Each scene shows the same named points in several views. A view is turned or mirrored, and shifted as a whole, has a little noise and may leave points out.
(in the rows, 128 means zero)

Scene 1
View 1
ledug: [105 137  95 132 142 134 133 156  93 124 172 133 144 136 100 114 124  71
 133  98 160]
mogor: [121 151 131 149 143 106 142 162 116 121 177 162 146 112 121 130 121  51
 144 118 158]
gikov: [127 142  90 122 124 133 108 128  85 155 123 110 168 153  82 169 110 131
 136  95 170]
zumi: [128 123  89  98 134 129 116 131  90 157 114 117 184 186  78 194 123 143
 152  89 172]
kozi: [140 160  86 105 127 116 118 139  83 145 115 121 154 157  78 173 116 109
 153 104 170]
Vatek: [135 190  77 131 156 129 145 139  96 125 119 107 109 152  77 137 108  65
 124 106 160]
Lam: [132 115  93 118  95  84  84 143  98 152 128 136 200 127  96 185 124 140
 171 125 187]
sovo: [127 153  75  95  97  95 103 168  93 114 142  96 204 159 112 164 134 108
 147 127 191]
lerob: [118  91  96 145 132  88 113 146 140 136 129 132 210 147 109 188 148 129
 155 133 180]
Nudag: [131 126  44 100 153 125 121 124  72 158  84 129 122 174  38 166 140 115
 172  92 166]
Zeman: [122 165 110 137 116 129 113 151  86 132 169 122 157 114 110 128 105  85
 124 105 164]
guf: [142 187  69 153 122 108 109 118  96 145 102  96 115 107  69 145  80 101
 124 116 173]
ribe: [134 132  84 137 114 120  89 125  90 157 110 110 185 139  86 178 127 144
 140 115 175]
Vogu: [130 147 106  99 171 131 166 142 110 140 123 131 149 203  84 187 117  95
 147  84 159]
gev: [127 165 157 161 150 150 141 131 116 148 160 130 166 137 121 165  90  99
 103  93 148]
vutu: [144 155  78 141 132 134  92 134  67 148 100 130 155 133  82 158 166 107
 145 129 160]
pefi: [101 125 137 146 136 137 138 141 122 141 189 125 174 135 116 142  78 106
 114  78 162]
beduf: [146 177  94 133 138 138 112 119  67 164 108 134 113 125  65 153 105 100
 142  96 154]
nuli: [114 112  86 136 168 126 139 127  95 158 134 165 104 134  55 136 118  86
 165  83 152]
lumig: [122 128  82 106 163 128 148 142  96 141 123 135 139 182  71 164 130  94
 157  89 160]
miket: [111 170 102 117 146 160 144 147  74 132 171 116 126 152  90 115  95  73
 115  71 151]
lil: [ 91 110 132 134 144 137 146 144 104 148 205 157 139 123  98 121  76  88
 139  60 155]
menun: [139 197 122 142 136 126 134 168  95 109 162 128 155 128 130 133 134  47
 119 131 155]
View 2
menun: [131 153 159 183 125 135 146 117 126 143 129 139 113 152 123 124 206 125
 106 157 183]
nuli: [145 186 136  78 135  83  89 158 132 157 103 115 151 159  82 112 157 137
 107 163 131]
sovo: [128 118 178 117 143 121 147 111 167 122 114  92 148 149 160  58 185 104
  97 110 210]
mogor: [131 165 175 146 129 117 133 133 105 149 105 127 118 139 103 113 215 117
 124 191 166]
guf: [133 177 114  96 154 101 128 143 168 113 108 122 104 140 135 164 140 117
 113 113 196]
ledug: [147 140 152 136 129  98 127 126 148 149 104 115 148 155 113 116 194 136
 106 179 153]
beduf: [154 190 109 109 147  99  82 134 146 136 129 120 128 145 111 138 148 119
  95 116 175]
miket: [172 139 134 144 126 103 113  97 154 156 117  99 147 154 109 158 176 142
  94 161 142]
lil: [182 151 163 113 142  80  97 109 117 146  85  80 148 130  96 135 206 126
 133 208 130]
lumig: [150 164 160  91 131 105 112 127 136 151 122  97 161 178 100  87 150 141
  95 119 135]
pefi: [186 147 168 134 156  87 124  96 118 116  95  83 137 147 129 124 206 131
 144 172 149]
kozi: [144 164 149  97 143 111 108 122 147 133 126  97 142 154 126  94 154 113
  92  97 182]
zumi: [170 156 159  81 158  95 101 108 144 117 123  73 166 172 136  58 153 123
 103  84 165]
lerob: [138 160 192  88 164  93 144 145 119  99  97 101 142 172 149  22 190 119
 143 127 182]
Vogu: [161 169 177 102 130 121 123 101 113 149 133  81 152 184 101  96 147 142
 101  99 128]
gev: [189 177 158 156 159 103 123  94  94 112 120 100 113 157 125 134 197 131
 145 145 155]
Zeman: [153 146 142 146 145 104 119 115 147 130 110 113 126 134 133 126 201 115
 113 163 187]
Nudag: [139 175 127  57 140  89  88 152 165 145 122 105 166 175 107  79 122 133
  80  94 155]
vutu: [137 175 117 123 151  98  99 152 155 122 134 142 140 171 135  71 166 125
  94 110 195]
Vatek: [133 166 134 125 124 122 140 127 152 150 125 126 123 167 110 157 144 142
  93 122 157]
Lam: [138 158 168  77 169  94 105 136 142 104 103  91 141 132 151  38 187  87
 121 115 216]
gikov: [167 157 140 100 161  90 105 115 153 112 116  90 147 158 141  93 162 122
 108 106 176]
View 3
guf: [122 128 106 135  99 122 143  99 132 129 153 120  87 130  77 111 151 176
 141  92 160]
sovo: [154 151 134 105  76 116 139 147  82 166 182 135 117 137 154  54 155 108
 131 113 120]
Vatek: [131 149 131 119 119 104 131  85 126 130 154 131  95 101 144 124 131 177
 153 111 178]
nuli: [152  97 146  98 115  92 103 103 138 130 123 163 102  94 101 134  89 153
 189 133 130]
Lam: [159 115 122 101  68 130 123 170  90 157 155 153 100 132  86  50 139  96
 139 120  98]
kozi: [131 136 116 117  96 108 124 139 113 149 147 147  85 118 127  73 124 137
 156 127 145]
gev: [146 142 126  85  60 144 102  65  87 104 168 126  70  66 113 105 114 140
 121 167 144]
ribe: [149 120 100 116  65 121 129 135 105 148 143 134  89 118  97  45 122 134
 133 109 102]
menun: [173 187 157  98 117 131  98  85  90 128 194 115  96  81 140 122 152 138
 126 125 153]
pefi: [141 114 146  75  41 130 114  62  88 119 180 132 100  96 119 117 114 121
 137 174 117]
Vogu: [130 125 128  88  88 103 125 120 102 131 128 171  87  79 175  81  93 142
 159 155 173]
lumig: [142 119 134  98 100  90 121 121 118 142 127 166 101  93 157  89  94 146
 172 135 146]
zumi: [129 113 103 106  62 101 130 144 104 153 130 159  86 111 144  38  96 129
 154 142 121]
lerob: [187 104 139  72  57 136 135 147  78 140 135 167 120  97 118  51 126 106
 120 107 102]
mogor: [182 148 177  74 109 134  93  93  92 120 181 141 107  82 110 146 140 118
 142 140 140]
ledug: [163 140 161  94  98 102 107  77 109 139 176 129 117 101 139 128 121 137
 158 137 118]
gikov: [131 124 104 117  68 110 125 118 111 145 150 134  86 116 119  64 112 140
 148 135 119]
miket: [124 147 139 110  95  93 106  56 121 135 183 118  93 104 152 133 110 155
 168 162 140]
vutu: [170 152 111 128 116 107 105 133 121 150 139 127  87  98 107  65 119 154
 145  93 110]
Zeman: [151 152 141 106  88 122 106  84 102 136 191 112  97 112 110 116 141 132
 140 139 120]
Nudag: [134 108 109 126 116  72 129 147 144 158 105 164  97 117 134  71  89 163
 188 107 134]
View 4
beduf: [105 101 112 149  70  75 127 167 165 106 114 133  99 146 171 144  83 163
 129 149 189]
miket: [154 136 149 141  88 101 150 164 154 115  93 136 103 174 147 153 113 124
 146 165 137]
ribe: [115  79 113 164  64  71  87 173 138 137 154 140 114 164 156  99 121 129
 152 104 218]
guf: [ 75 103 131 171  82  81 114 148 126 117 119 117  80 160 183 154  64 138
 136 117 189]
zumi: [133  74 105 130  71  81 124 169 142 153 169 132 129 140 125  90 136 125
 144 135 210]
pefi: [165 108 164 132  97 109  89 136 144 109  99 136 122 167 170 128 160  91
 168 135 160]
mogor: [180 107 123 170 110 133  65 143 161  82  96 150  64 162 162 132 123 117
 124 142 141]
Vogu: [165  82 107 126 104 114 140 149 143 134 140 112 124 114 113 108 111 127
 134 164 170]
nuli: [144 100 124 145 106 103 126 136 199 106 145 159  91 142 180 123  86 128
 133 192 189]
gikov: [121  92 121 146  68  77 115 169 140 137 142 133 117 159 149 113 124 128
 149 126 198]
Zeman: [142 121 138 160  76  96  94 166 145 105  95 143  88 185 164 143 134 123
 142 124 155]
kozi: [118  88 102 147  75  90 120 166 140 134 145 129  92 147 134 119 111 138
 122 132 188]
lerob: [161  59 108 176 100 109  47 149 137 134 173 146 103 152 146  69 136  97
 150 106 210]
Vatek: [128 115 123 169 103 106 143 155 135 119 111 114  85 149 142 149  60 138
 129 150 151]
lil: [170 118 165 118 101 115 106 128 182  95 104 161 102 169 185 139 160  94
 153 175 155]
menun: [175 120 113 189  96 121  83 174 133  95  80 127  71 170 134 141 107 135
 127 121 126]
ledug: [170 123 138 167 100 112 111 158 162 115 118 156  81 182 151 131 116 111
 142 155 150]
Lam: [118  65  99 156  63  87  59 161 142 132 170 156  81 164 155  91 155 114
 126 100 219]
lumig: [155  91 109 141 100 106 140 153 161 136 156 137 106 135 128 106  99 126
 132 170 181]
View 5
menun: [ 59 179 147  93 150 131 199  96 171  60 149 115 169 101 149 162 118 125
 196 117  95]
lil: [143 185 125 128  88 155 191  91 159 123 177 116 131 123 159 101 116 166
 182 134 129]
miket: [127 167 142 106 131 165 176 107 177  90 151  83 171 130 146 114 142 117
 172 136 115]
gev: [ 89 142 143  93 134 148 172  84 155 108 203 116 137 128 143 127 106 134
 193  79 112]
kozi: [111 133 117 113 157 142 159 126 140 142 122 110 175  92 134 145  88  90
 180 121  87]
gikov: [112 121 118 128 146 150 144  98 129 148 141 109 164 105 134 132  99  87
 182 119  85]
Nudag: [150 114  98 133 157 152 143 173 111 149 107  97 168  78 167 149 110  72
 155 145  88]
ribe: [ 89 108 116 147 148 143 141  88 108 157 137 125 156  95 134 148  88  84
 192 120  71]
mogor: [ 82 191 134 110 119 127 214 105 161  85 160 131 141  93 166 157 103 159
 194 127 109]
beduf: [109 111 145 132 166 165 172 160 130 117 136 103 161 116 127 135 107 111
 184 132 112]
sovo: [ 82 166 105 117 142 121 158  57 154 140 105 121 187  77 135 161  83  76
 192 132  53]
Vatek: [102 140 147  99 158 164 187 150 176 101 141  75 169 112 162 165 118  96
 168 133  95]
Vogu: [143 152  97  67 145 138 150 139 154 135 155 100 161  89 172 139  99  92
 158  88  96]
lumig: [143 149  98 101 139 142 155 142 139 130 137 102 161  84 177 141 111  94
 158 120  95]
Zeman: [ 84 161 145 130 131 148 187  80 158 102 146 115 163 118 132 138 112 126
 198 136  98]
vutu: [ 82 115 125 143 168 137 153 126 100 102 122 123 167  84 147 159 116  88
 188 132  83]

In a view up to two points have been moved. Name them for each view, in the order of its rows, or write -.
view 1 -> -
view 2 -> pefi, Nudag
view 3 -> -
view 4 -> Zeman
view 5 -> -
